A landscape with many valleys, sampled at points; each row gives a point and its height.
A ball rolls from a point to the lowest of its 5 nearest points, and stops where none of them is lower. Distance is the straight distance between rows; heights are no part of it.
bedot (h 490): [  8  11  -1 -16  20  -6 -16   9  -7 -13  -9   2   8   7 -22  14   7  -7
 -12   9 -13 -20  23  -1   1   6 -21  -4  -7   0  -3  -3 -13  -2   1  -8
  -8  16]
naf (h 581): [ 15   5  -9  -6   7 -13 -35  -2 -13 -10   4   3   3  14 -11  -6   8  -3
   0   7  -1  -9   6   6 -15   3  -5  -5  -3  -6   4   3  -3   7   3  10
  13   3]
Davez (h 236): [ -1  -4  -6  14 -20   5  -2  -8 -11   8  20   1 -12 -12  12 -19   7  -4
  14   2   8   9 -34   3  -7  14  14 -14   9 -11   1   2  11   3  10  19
  17  -4]
kapuv (h 335): [ 14   9  -6  -4   0   0 -15   1   6   5   7  19   3  -2   2  -5   7   4
  -1   9   4  -6 -10  10  -7  -7  -5   4   7  -2  -1  -4   3  -1   8   9
   2   3]
kofis (h 474): [  6   3  -7   1  -2 -13 -19  -3  -6   1   6   3   4  11  -2  -7   4  -2
   6   4   4   0  -6   2 -14  -2   1   0   1  -5   1  -2   2   7   7   6
   8  -6]
pof (h 579): [ -4 -12 -10   8  10 -26 -22  10 -26 -13  -9 -40 -23   2 -23  -8   4  11
   7  -7  -8   0  -1 -11 -22  23  -3 -27  -8  -6  12   0  -7  17  -2 -10
  20  -1]
neten (h 473): [ 14  14  -2 -12  13   9 -17   7  14   0   3  23   6  -6  -1   3  16   3
  -9  11   1 -17   1  12  -1  -1 -11   3   3  -2   0  -8   0   0   4   4
  -4  18]
Seg (h 513): [ 23  -4  -1  -8   0  -5 -36  -6 -18  -1  11   8   4  16   4 -27   9   2
   5   5  13   3  -5  13 -12  -9  14 -10   2 -12  15   8   1  12   2  21
  19  -5]
Fita (h 556): [-11   9  12 -14  16  20  28 -10  21  -6   0  12  11  -7 -11  33  -8 -13
 -15  -7   2 -10  21 -15  25   6  -3  11  -2  14  10  -7  -8  -2  -9 -15
 -34  23]
zosu (h 119): [ 14  -6   6  -9  -4   9   2   7  17   7  -4  23  20  -2  25  -3   3  15
  -7  10   7   6  -6  13   8 -34   1  13   5   3  -4   8  -1  -5  -7   4
 -15 -10]
Rupa (h 249): [-10   7   5   4 -13   9  14 -12  14  10   7   8   5  -6  13   8  -4   3
   2   0   1  18   2   3   0 -10  -4   6   9  11 -12  -3   4 -14   4  -1
 -10  -8]
ginol (h 512): [  3   3  -2  -2 -10 -10  11  -8 -15  -8 -13 -11   8  23 -12  -1 -23 -14
  -6 -11  -6 -16  15 -14   5  -4   5  20  -7  10  -8  11  -5  -8  -2   2
   1 -13]
lil (h 408): [  0 -12   3   2 -15  -6   4  -9  -7   3   0  -3  19  23  16 -13  -8   1
   7  -7   6  16  -3  -1   3 -20  12   7   4   2  -3  11   0   1  -2   7
  -1 -24]
Vesas (h 176): [ 11  -5  10 -10  -9  10  17   3  10   7  -7  19  23   4  20  -1  -9   5
 -12   0   0   0  -1   7  17 -30   6  17   6  10  -8  12  -6 -11 -12   2
 -19 -13]
pigo (h 377): [-26  -2  -3  11 -13  -6  21  -8   1  -5  -4 -23  -3   2  -6   8 -11  -3
   8 -10  -7   7   9  -7  -3   9  -9   1  -1   8  -8  -4   7  -7   8  -9
   6  -8]
Fol (h 416): [ -4   1 -11   8   8 -19  -8  15 -16  -8  -9 -30 -19  -8 -25   0   3   9
   0   0 -12   0   2 -12 -20  21 -15 -22  -9   2  -1  -5 -11   8   4 -16
   7   9]
mobu (h 341): [ 16   0   3 -13   7 -13 -24   0  -6  -8  -2  12  15  22   4  -9   2  -5
  -9   8   4 -10   7   6   4 -15  -2   9  -1  -2  -1   5  -5  -2  -4   8
   5 -12]
gagis (h 426): [ 13   8   2 -11   1  12  23  -5   5   0 -14   6   6  10 -15  13 -23 -17
 -20 -13  -7 -26  19  -8  22  -7   5  23  -4  15  -4  13  -7 -20  -8  -6
 -21   9]
fero (h 343): [-22 -19   0  19 -17  -7   2 -13  -7   7   4 -17  -4  24  12 -13  -2   4
  20 -13   7  25  -4   5   0  -4  17  -8   3 -10   8   6   8   7   4   6
  12 -18]
mip (h 317): [ -2   7  -6   5 -11  10   3  -4  14  15  15  16  -4 -14  16  -4   4   5
   7   5   4  15 -14   6 -10  -3  -1   3   9   5  -7  -4   5  -7   9   8
  -4   1]
Temil (h 321): [ 26  -5  14 -11   4  -1  -3  13   2  -5 -11  18  24  14  22  -9  -7   2
 -19   6   3  -8  -1   8  21 -34   6  16   1   2  -6  13 -12  -8 -15   6
  -7 -16]
barop (h 429): [-21   9   1   4  -4   7  25  -7   9  -2  -3  -8  -2 -10  -5  18 -10  -4
   1  -6  -4   6  16 -11   0   8 -11   4   0  10  -9 -11   0 -10   6 -15
 -10   3]
zaneb (h 380): [ 12  11  -3  -1 -11  13  -1   1   9  14  16  23   0 -21  18 -15   9   5
   4   9   8   3 -26  11  -8  -4   4   0  12   2  -4  -4   6  -4  10  16
   1   6]
turap (h 368): [-13 -23   5  14 -14  -2  -3 -12 -15   9   1 -16   5  29  19 -21  -2   2
  22  -9  15  28  -1   5   0 -18  26 -10   2  -8   8  13  10  13   2   8
   7 -23]
vep (h 286): [-28 -16  -9  22  -6 -11   4   4  -4  -4   0 -33 -33  -8  -2   0   1   4
  14 -15  -8  16 -16   0 -10  25   2 -11   0  -3   6  -3  14   2   5  -3
  19  -6]
beba (h 571): [ 21  -2  -4  -1  -8  -2 -23  -3 -11   4  17  12   3   1   7 -28   8   5
   8   6  10   2 -24   8 -14  -7  14  -9   7  -9   8   5   2   9   7  20
  15  -3]
rus (h 630): [ 17  11   9 -21  29  10 -20   7   9 -17 -13  17  11  17  -3   9   9 -12
 -26  10 -10 -29  22  15  18  -4 -20   5  -9  -5   5   8 -10  -9 -13   0
  -7  17]
pokag (h 394): [ -4  14  -4  -1   5  17   3   4   7   6  13  14 -14 -30  -7   8  11  -3
   1   8   0  -3  -4  -5  -8  18  -8  -2   3   1  -3 -16   1  -1  11   3
  -5  25]
zadom (h 270): [  3 -14  -1  14 -15   2  -5  -9 -25   4  19  -9 -18  -8   4 -25   4  -5
  18  -2  11   4 -39  -1  -3  30  23 -25   8 -26  16   1  11  16  -2  17
  28  -9]
nida (h 606): [ 13  11  12 -17  21   9   1   4  11  -9 -13  17  15  10  -7  10   2 -13
 -24   4  -5 -26  19   3  27  -7  -8  13  -5   0   2   2  -6 -10 -15  -5
 -15  15]
rumo (h 492): [  2  13   2 -17  23  17  -2   7  15  -1   5  19   0 -14 -13  19  18  -3
 -10   8  -2 -15  10   2   4   8 -14   0  -2   0   5 -12  -6   3  -1  -3
 -19  34]
keme (h 245): [  1   9   5  -8   0  22   9  -7  28  15  10  27   6 -16  20  12   2  12
  -6   5   7  12  -3  12   8 -17  -2  10  10   7  -7  -3   2 -10  -4  -1
 -23   1]
muk (h 457): [-16   9  -2  -3   9  -1  20   7   4  -1  -4  -6  -3 -11 -16  19  -1  -5
  -1   0  -6   0  19 -16  -2  12 -17   0  -3   9  -6 -13  -5  -1   6 -22
 -12  16]
goke (h 313): [-11   5   1   3 -10  -2  14  -8   6   4  -3  -1   8   7   1   6 -10  -4
   2  -2  -2   5   8  -3   1  -5  -5  10   2   9  -9  -5   2  -8   4  -7
  -3  -9]
besez (h 309): [  3   3  -9   6 -14   1  -7  -3  -1  11  14   8  -8 -10   4 -11   6   1
  10   4   5   2 -22   5 -11   6   2  -6   5  -4  -1  -5   9   0  11  13
  12   3]
Dugit (h 514): [-17  -7  -8  14  -3 -21  -1  -4  -7  -4  -8 -29  -8   9  -9   2  -3  -1
  15 -10  -5   4   3 -12 -10  12  -1  -4  -6   0   1  -1   4   5   3 -10
  16 -11]
gemub (h 292): [ 12   2  11 -11   5  17  12   2  22   4  -6  24  19  -2  17   6  -1   6
 -18   5   3  -8   1  10  22 -23  -3  17   2   1  -4   5  -1 -10 -12  -6
 -20  -2]
dev (h 508): [-14  -7  -3   5   3 -26  -1  -2 -20 -17 -18 -40  -2  15 -17   1 -12  -4
  10 -15  -6  -4  10 -18  -9  13   0  -4  -9  -1   3  -1  -3   9  -1 -12
  19 -12]
sipa (h 293): [-34 -14  -2  12  -4 -19  21   7  -5 -14  -9 -45 -21  -3  -9   9  -9   8
  10 -18 -14  13   1  -6  -7  20  -9  -9  -6   8  -1  -3   8  -3   6 -16
  12  -7]
nugi (h 387): [ -6  12  -5  -7  14  15  11  13   0   5   6   5 -19 -32 -22  14  11   1
  -6   6  -2  -1   8 -11  -9  28 -18 -15  -8   3  -2 -19 -14   9   6  -7
 -18  38]
zato (h 376): [ -6  12   1  -4   2  -1   6  -2   9   4  -1   4   7  -1  -4  14  -4  -5
  -2   2  -4  -2  13 -10   4  -1 -12   9   0   6  -8  -5   3  -6   4 -11
 -10   3]
Bipoz (h 486): [-14  10   7  -7   6  15  27  -7  14  -1   1   5   6  -9 -10  26 -11 -10
  -6  -5  -3  -3  20 -14  10   6 -12   9   0  12  -4  -9  -4  -5   2 -17
 -23  14]
guf (h 446): [ 13  12  -1 -10   5  11  -8   3  18   8   5  27   4 -12   7   1  11   8
  -4  11   3  -8  -6  10   0  -7  -4   7   9  -2  -1  -7   2  -2   5   6
  -9  13]
fiko (h 482): [ -3  11  14 -13   6  21  27 -10  22   1  -1  17  12  -5  -5  26 -10  -8
 -15  -5   3 -13  18  -8  22  -3   0  16   1  10   4  -2  -6  -7 -10 -11
 -29  13]
katir (h 423): [  9  -9   8  -2  -7 -16  -6  -7 -16  -2  -5  -2  23  29   9 -15 -11  -9
  -3  -4   8   3   3  -3   7 -21  14  10   2   2  -1  11  -4   0  -4  10
   1 -21]
peke (h 518): [ 14  -8   0   5  -5  -5 -23  -5 -15   7  15   3   1  12   6 -25   6   3
  12   2  15   9 -14   5 -13  -8  20  -9   5 -12   8   5   8  12   5  16
  16  -6]
Big (h 520): [ 17  12  12 -18  18   6   8   5   1  -9 -15   8  11  13 -15  10 -11 -20
 -22  -6 -10 -36  22  -6  27  -2  -3  17  -9   6  -2   9 -12 -13 -14  -6
 -15  16]
bitom (h 488): [-13  12  10  -9  20  16  12  -2  25   1  10  18   1 -18 -10  27  11  -6
  -8   2   5  -3  17  -6  12   7  -9   4  -1   5   9 -17  -7   3  -2 -13
 -30  30]
bof (h 501): [ 19   9   9 -17  12  -4 -12   4   4  -9 -10  15  17  15   2   3   2  -7
 -20   8  -2 -20  12   7  19 -13  -6  12  -4   0  -5   5  -8 -10  -7  -1
  -1   2]
fefaf (h 86): [  7  -8  11  -6 -13  19  22  -1  15   9   1  20  24 -11  31   8  -5  16
  -6   3  -2  17  -3  12  14 -34   6   9   9  13  -8  10  -1 -15  -9   5
 -24 -13]
geso (h 445): [  6   2 -13   6   5 -16 -24   4 -17  -5   3 -11 -11   1 -17  -4   8   1
   8   4  -5  -6  -2  -6 -20  18  -4 -14  -4  -5   4   0  -3  11   6   2
  13   5]
Mon (h 325): [-10  14  -5   5  -4  14   7  -4  14  14  15  12 -10 -20   8   7   4   0
   4   3   4  11  -3   2  -6   7  -3   5   9   5  -9 -11   6  -9  10   3
  -7   9]
nafed (h 479): [-11   9   3  -7   2   2  26   0  -2  -7  -9 -11   6   1 -19  17 -16 -11
  -3  -6  -9 -12  21 -19   4   7  -9  10  -6  12  -9  -4  -6  -6   3 -19
 -12   7]
Kag (h 379): [ 26   4   6 -15  12  13 -13   8  20   2  -6  32  13  -4  13  -4  12  11
 -18  16   5 -12  -3  23  12 -23  -5   9   0  -4   2   2  -1  -3  -8   3
  -7   8]
vud (h 367): [-12  -6  -2   7 -18 -14   7 -12 -11  -3  -4 -17  10  24   3  -7 -12  -4
  10 -11   3   6   4  -5   1  -8   7   5   0  -1  -5   7   3   2   3   1
   7 -21]
rufeb (h 532): [ 19  14   3 -10   5  25  -5   0  24   8   7  35   2 -22  10   0  13   9
  -7  12   9 -12 -10  14   4  -8  -4   8   9  -3   0  -8   2   1   1  10
 -10  21]
Ziko (h 462): [ -3 -12  -9  16   2 -16 -17   2 -22  -4   1 -28 -25  -5 -15 -11   3   2
  15  -7  -5   0 -16  -9 -20  26   7 -23  -6 -14  14   1   4  15  -2  -1
  25   2]
vozot (h 440): [-17  -4  -5   9  -8 -16  14  -6 -10  -9 -14 -33   2  15 -10   1 -17  -6
   9 -15  -5  -1  10 -16  -3   7   0   3  -4   4  -2   4   2   1   5 -10
  16 -14]
mozo (h 538): [  1   9  11 -17  20   8  15   1  10  -5  -6   7  14   0 -18  24   2 -14
 -15   1  -4 -19  22 -10  18   2 -11   7  -6   2   2  -7  -6  -2  -6 -16
 -24  24]
mivo (h 393): [  4   9   1  -6   0 -10   0  -3  -1  -1  -7   4  13  14  -2   4  -5  -9
  -3   2  -4  -9   9  -6   4  -8  -5  12   0   4  -6  -3  -2  -8   2  -4
  -4  -7]
ded (h 206): [-14  -9 -10  15  -6  -5   7  14 -20  -7   1 -30 -37 -33 -10  -7   2   1
   4  -3 -11   3 -32 -12 -12  43  -1 -24  -2  -5   5  -5   8   7  -1   5
  15  -1]
soti (h 449): [ -8   7  -5   0   6 -10   2   6  -3  -4  -4  -9   0  -1 -16  11  -1  -3
   2   2  -6  -4  15 -12  -7  10 -16  -1  -6   5  -5  -9  -2   2   8 -13
   0   8]
tuv (h 487): [ 15   7   6 -14   3  -1   5   0  -3  -5 -10   9  17  20  -1   0 -14 -13
 -17  -3  -4 -22   9  -5  18 -12   0  18  -2   7  -6   9  -8 -11  -8   1
  -7  -4]
Muge (h 263): [-15 -11 -12  13   1 -17   1  18 -12  -5  -4 -35 -34 -16 -15  -1   3   7
   7  -7 -10   6 -14 -12 -16  29  -5 -18  -7  -2   4  -4   5   7   5 -10
  13   2]
Vuko (h 226): [ 29  -5  13 -11   6   9  -3  17  17   0 -12  26  22  -2  24  -6   5  13
 -18  16   2  -5  -4  20  19 -37   0  12  -2  -3  -4   8  -8  -3 -14   3
 -12  -6]
vuse (h 491): [  4   9  -2  -9   5 -13   1   2 -14 -12 -16  -7  13  17 -18  10 -11 -16
  -6  -2 -12 -20  19 -14   6   4 -10   7  -8   6  -9   2  -9  -2   0  -9
   0  -2]
Res (h 378): [ 18  -9   9  -6 -13  -2   9   4  -9  -1  -8   5  21  19  17 -14 -17  -1
 -10  -8   0   0  -3   1  15 -32  17  17   0  10  -6  22 -10  -6 -12  13
 -11 -22]
buv (h 409): [-23 -21   1  15  -9 -18   4 -11 -13  -2  -7 -33  -7  26   1  -8 -10  -1
  21 -19   3  17  -1  -5  -1   9  12  -6  -3 -12   7   3  10  11   1  -1
  22 -19]
suzel (h 175): [ -3   2   9  -4  -9  16  20  -9  20  10   5  18  14  -6  20  11  -6  10
  -4   1   1  16   1   7  10 -22   0   7  12  12  -8   2   3 -16  -3  -4
 -21 -11]
suro (h 396): [  3  12  13 -11   4  16  19  -5  22   5  -5  18  13  -1   5  20  -7  -3
 -14  -1  -1  -7  12  -1  18  -8  -1  18   8   5  -2  -2   0 -12  -7  -9
 -24   5]
derid (h 417): [ -9  13  -4  -9  17  17  10   7  13   5  13  14 -11 -26 -18  20  13  -1
  -4   6   3  -5  11  -9  -2  17 -13  -8  -4   3   2 -17 -10   6   3 -10
 -22  37]
suvof (h 452): [ -3  -4  -2   0  -4 -18   1  -8 -19 -11 -14 -20   9  25 -10  -3 -16 -14
   4 -12  -1  -5  11 -15   1   1   5   8  -7   1  -3   7  -3   3   0  -3
  14 -19]
tuti (h 427): [ 11 -16   4   8  -7   4 -18 -12 -30   5  17  -9 -15   7   0 -29   4  -1
  23  -2  11   5 -17   4 -10  20  31 -25   2 -33  21   5   7  22  -3  12
  31  -6]
pem (h 304): [ 28  -5   5  -8   3   0 -31   8   3  -4   3  22  14   9  11 -21  11  12
  -6  10  11  -2  -7  20  -2 -28   6   5   3  -4   6  10  -6   6  -2  17
   6  -6]
Rovuf (h 207): [-17  -3 -14  16  -6   2   5   5  -6   2   7 -15 -30 -26  -4  -3   3  -1
   8  -1  -6   9 -18  -3 -14  27  -3 -10   0   1  -3  -7  12   0   9   4
  14   6]
nak (h 278): [  8   4  13 -11  -2  20  26  -6  20   4  -4  23  18  -2  16  13 -15   4
 -19  -3   0  -3   5   6  22 -22   3  16   7   9  -5   6  -3 -14 -14  -4
 -28  -4]
bag (h 279): [ -3  -4 -15  12   2 -11 -11  13 -20  -6   0 -24 -24 -16 -17  -4   3   3
   6  -2  -9  -3 -14  -9 -21  28  -6 -22  -5  -2   3  -3   0  10   4  -3
  18   7]
meso (h 395): [ 15  10   9 -12  11  11   0   4  23   2  -8  25  13   2   8   6   5   1
 -15   8   2 -12   5  10  16 -17  -5  16   0  -2  -1  -4  -1  -6  -7  -3
 -13   6]
dipum (h 312): [-16  -6  -2  16 -16  -9   5 -11   3   5   5  -9   1  10  11  -3   0   0
  14  -5   3  18  -6   4  -8  -5   4  -2   4   2  -4   1   9  -4   5   2
   5 -15]
Fefi (h 397): [ -6  13  -3  -3   6   9   4  -1  15   9   6  11   0 -13   0  15   4  -2
   0   5   1  -2   6  -2  -2   2 -10   8   4   4  -6 -12  -1  -4   9  -7
 -11  13]
Nep (h 302): [-17 -21  -4  20 -24   4   2 -11 -16   6  16 -11 -32 -10  10 -20   3  -1
  19  -5   7  14 -36   6   0  26  23 -21   7 -22   9   7  18   8   4  17
  23  -8]
loro (h 390): [-10 -25   7  13  -7  -4  -8 -13 -22  10  -1 -19  -4  31  13 -22  -4   0
  25 -10  16  22   3   3   0  -9  31 -12   2 -20  13  12   8  20   0   5
  14 -19]
Zaga (h 625): [  9 -11  -2  10   2  -7 -28 -11 -31  -1  11 -17 -18   8 -12 -19   3   0
  17  -5   5   0  -8  -1 -16  22  22 -23  -1 -23  24   5   4  23  -5   9
  30  -4]
depi (h 531): [-11 -12  -5  13   3 -25 -13  -4 -17  -5  -8 -31  -7  21  -9  -7  -3   0
  18 -11   0   8   4 -12 -10  12  10  -6  -5  -8   7   1   3  16   1  -5
  24 -14]
baga (h 339): [  0  10 -12  -3  11  -4  -5  17 -10  -1  -2  -7 -16 -17 -23   7   9   3
  -2   9  -9  -7   6  -7 -16  22 -19 -20  -6   3  -3  -9  -9   7  10  -8
  -4  24]
sos (h 680): [  2  -8  -7   8  10 -20 -31  -5 -28  -7  -2 -28 -14  14 -19  -8   2   1
  15  -4  -2   1   4  -6 -21  17  11 -18  -8 -14  16   0   0  16  -7   0
  28  -5]
somif (h 448): [  4 -17  -2   9  -9  -5 -18 -13 -18  10  11  -6 -10  16   8 -25   3   2
  20  -4  16  17 -15   3 -11  -2  26 -12   2 -19  13   9   8  17   3  14
  17  -9]
pev (h 170): [ -9   0 -14  12   0  -2   6  16 -13  -3   4 -18 -31 -36 -13  -2   5   1
  -1   1  -7   1 -18 -12 -18  33 -10 -18  -3   1  -1  -6   2   3   8   1
   8  13]
sedo (h 308): [-16   4 -11   9   2  -7  10  14  -3   0  -2 -16 -19 -21 -14   7   3   1
   3   1  -8   7   5 -12 -14  20 -14 -11  -5   5  -6 -11  -3   0   8 -15
   1  15]
Guki (h 276): [-12  10  10  -1 -13  18  29 -15  19   5   5   8   7  -7   8  18 -13   0
  -5  -5  -1  13  11   2   8  -7  -2   8   9  15 -10  -6   1 -13  -3  -5
 -19  -6]
Lisem (h 562): [  0  10   9 -24  30  13   1   8  14  -6  -1  13   9  -2 -20  22  18  -7
 -15   8  -6 -18  21   3  14   6 -18  -1  -9  -2  12  -9 -12   5 -10 -10
 -23  37]
runom (h 310): [-34 -23  -1  30 -27   4  11 -14  -1   8  13 -17 -24   7  17 -14   2  10
  18  -9   4  35 -15  16   4   0  19 -17   5  -4   2   2  17  -1   7  15
  16 -15]
tubun (h 180): [ 17  -1   1  -5   2  -7 -22   1   3   0   3  17  14  12   9 -13   6   4
  -3   7   6   0  -4   8  -2 -20   3   6   3  -3   0   3  -2   2   1   9
   5  -7]
Zafu (h 290): [ 13   5  10 -12  -4  14  22  -6  12   4 -12  18  15   3   8   7 -18  -2
 -19  -7  -3 -13   7   1  24 -19   7  21   3  11  -5  12  -5 -16 -14  -3
 -23  -2]
Buniz (h 494): [-10  -1  -5   0  -9 -14  20  -2 -12 -13 -18 -26   3  12 -20   7 -22 -11
   1 -15  -9 -10  16 -18   0   8  -5   8  -9  13  -8   7  -3  -5   2  -9
   5  -7]
pizib (h 197): [ 13  -4  10  -6   0  22   7   4  28  12  -3  34  16 -14  29   5   4  17
  -8  12   4   7  -6  16  12 -31   0  14   7   4   0   6   0  -5 -10  -2
 -20  -3]
Ninu (h 373): [-17  -8 -10  17  -7 -13  -2  -7  -2   7   7 -16 -15   2   0  -5   2   0
  16  -5   1  13 -11  -1 -11  10   7  -6   2  -6   3  -1  11   3   7   2
  16  -8]
Rasi (h 407): [ 35  -7   8 -10  10  18 -22  15  19  -5  -9  33  13  -9  19 -16  12  17
 -18  24   2 -13  -7  32  12 -32  -1   6  -6  -3   2  12  -8   6 -11  12
  -2   1]
nire (h 214): [  8   1   1  -5  -7  -2  -5   2   9   7   3  14  17  10  15  -5   2   4
  -1   6   4   6  -8   6   0 -21   1  11   9   3  -6   4   4  -3   5   5
  -6 -11]
zema (h 268): [ -1  -2   0   4 -15   5   2   0  11  13  10  13   8  -1  21  -5   5  12
   6   3   7  20 -14   8  -5 -23   5   4  11   5  -4   4   6  -6   4   8
  -7 -11]
milob (h 450): [  2  12   3  -9  14   0   1   2   5   0  -5   8  10   3  -8  15   2  -8
  -8   7  -5 -16  20  -6   6   0 -13   8  -3   6  -5  -9  -4  -4   2 -11
 -11  11]
zodub (h 399): [ -3   9  -7  -6  14  -7  -3  11  -5  -2  -4  -6  -1  -8 -20  16   6  -2
  -3   7  -9  -8  12 -10  -9  13 -18  -6  -8   5  -3 -10  -8   4   8 -15
  -6  16]
Zifan (h 240): [ 18   3   9 -11   5  17   0   7  27  10  -3  31  12  -8  19   5   8  18
 -12  11   6  -4  -3  15  13 -26  -1  14   5  -2  -1   0  -2  -4 -10  -1
 -18   3]
Sovu (h 548): [-21 -13  -1   5  -1 -24   8  -5 -21 -21 -21 -49  -7  19 -12  -5 -18   0
  13 -25  -7   0   9 -17  -7  14   8  -3  -9   1   6   4   3  11  -4 -14
  21 -15]
guta (h 221): [-40  -8  -4  21  -9  -7  19   0   5  -8   1 -34 -27 -11   0   8  -2   4
   8 -12 -10  24  -2   3  -5  18  -6  -9   0   8  -3  -7  12 -11   6  -5
  14  -8]
Nage (h 461): [  7   6   3  -5  -9  -3  12  -6  -5  -1 -10   1  15  16  -1   2 -20 -10
 -10  -7  -5 -14   9  -6  13 -13   2  18  -1  10  -7   8  -4  -9  -2   2
  -8 -12]
muti (h 284): [ 19 -13   7  -6  -5  -3 -15  10  -1   2   0  14  22  10  22 -15   5   7
  -2   8  12   8  -9  11   2 -35  10   6   3   1   0  10  -3   3  -4  11
  -1 -16]
zivet (h 388): [-15   4  -8  11  -5  -5   6   0   5   4   7  -6 -11  -9  -1   6  -2  -3
  11  -1  -2   9  -2  -4 -11   7  -9   1   0   3  -8 -10   7  -6  11  -4
   4  -1]
kug (h 458): [  4 -17   3   6  -1 -11 -22 -11 -22   6   6  -9   1  29   6 -24   2  -1
  17  -3  19  18   0   4  -7 -11  27  -7  -1 -17  12   9   5  17  -1  10
  15 -14]
bages (h 280): [-19  -8  -8  22 -24   7   4  -9  -2  12  18  -2 -21 -14  15 -13   4   1
  14   0   4  22 -30  11  -6  10  12 -12   8  -4  -3   4  15  -4   9  18
  10  -8]
lapu (h 275): [-27  -5 -10  12   3  -4  19  19  -3  -4  -2 -29 -37 -31 -11   6   1   7
   2  -6  -7  15  -3  -9 -14  28 -17 -14  -7   6  -4  -8   0  -3   8 -15
   1   7]
zal (h 315): [ 35 -14  16  -6  12   5 -16  20  11 -11 -14  25  22   1  27 -17   6   9
 -18  18   3  -8  -4  24  22 -38   4   9 -10  -1   0  14 -16   2 -18  10
  -2 -13]
ropo (h 250): [  1   9 -14   5   0  -3  -7   8  -6   1   8  -2 -15 -19 -11  -1   6   0
   5   5  -5  -4 -10  -7 -17  19  -7  -9   1   0  -4  -5   1   4  11   4
  10  11]
Dizi (h 349): [ -8  11  13  -9   6  21  18 -10  32  10   8  24   7 -13   9  24  -1   3
  -8  -1   7   6   8   0  13  -8  -3  12   8  10   1  -9  -2 -11  -6  -7
 -26   8]
bufig (h 271): [-31  -5  -5  24 -19   2  15 -10   6   6  12 -14 -20  -8   9  -2   3   1
  11  -5  -1  26  -8   9  -5   7   1  -7   5   6  -7  -6  14 -10   5   4
  10 -10]
busad (h 649): [ -3  -6  -8   9   1 -19 -21  -7 -15  -4   0 -18  -8  12 -10 -10   1  -2
  13  -2   3   4   2  -6 -14   8   9  -7  -4 -10   7  -2   3  10   2  -1
  20  -9]
sufof (h 231): [ -5   3 -11  12 -12   4   4   0  -8   4  16   0 -21 -29   2 -11   4  -5
   9   6   3   3 -31  -4 -13  29   3 -14   6  -5  -2  -7   8  -1   9  14
  16   2]
git (h 435): [  6  -5 -15   7   5 -15 -23  14 -26 -12  -3 -26 -18  -7 -25  -5   4   7
   5  -2  -8  -8  -3  -9 -24  27  -8 -30  -9  -2   7   1 -10  13   0  -1
  17   6]
datis (h 539): [ 13  14  -6 -15  17   1 -18  11  -1  -6   0  10   5  -1 -15  11  14  -4
  -7  11  -8 -19  13   4  -3   5 -16  -1  -4   0  -1  -4  -6   0   4  -2
  -4  19]
Pimu (h 560): [ -3   2  -9   1   5 -20 -11  -1 -12  -7  -6 -15   3  12 -10   3  -1  -6
   7  -1  -4  -3  10 -10  -8   5  -3   2  -5   1  -2  -2  -1   6   2  -4
  12  -8]
zofe (h 79): [  6  -1 -12  13  -9  -3 -13  -5 -18  -1  13  -7 -15 -10  -3 -15   5  -6
  14   1   3  -2 -27  -2 -14  23   9 -18   5 -13   7  -1   5  11   4  14
  23  -1]
Napef (h 151): [  3  -3  11  -9  -5  24  23  -5  27  10   4  27  19 -18  30  12  -4  18
 -10   3  -1  20  -1  15  16 -27   3   8  10   9  -6   3  -3 -12 -14   2
 -28  -7]
lefed (h 485): [  7  11  -4  -6  10  -9 -12   2  -2  -3  -4   4   7   5 -10   5   5  -6
  -5   5  -6 -10  11  -4  -4   0 -11   4  -2   1  -2  -4  -1  -2   5  -3
   2   3]
razem (h 519): [ 25   2   9 -15  17   5 -22   8  14  -8 -10  25  14  13   8  -4   9   0
 -21  14   1 -20   8  20  16 -21  -9  10  -3  -6  -2   8 -10  -6 -12   5
  -3   1]

Call two points neighbours if one is among the 5 nearest of the other. Go from one point of each pair to the other, from neighbour to neighbour, staying as low as possible. Name the highest point that can't be avoided.
guta / pev -> lapu
zofe / pev -> sufof
tubun / fefaf -> nire

Where does a ball stop that starts at each point below?
vuse -> fefaf
Dugit -> fefaf
dev -> fefaf
rumo -> pev
mozo -> fefaf
rus -> pev
bitom -> pev
peke -> guta
Sovu -> guta
depi -> guta
datis -> pev
suvof -> guta
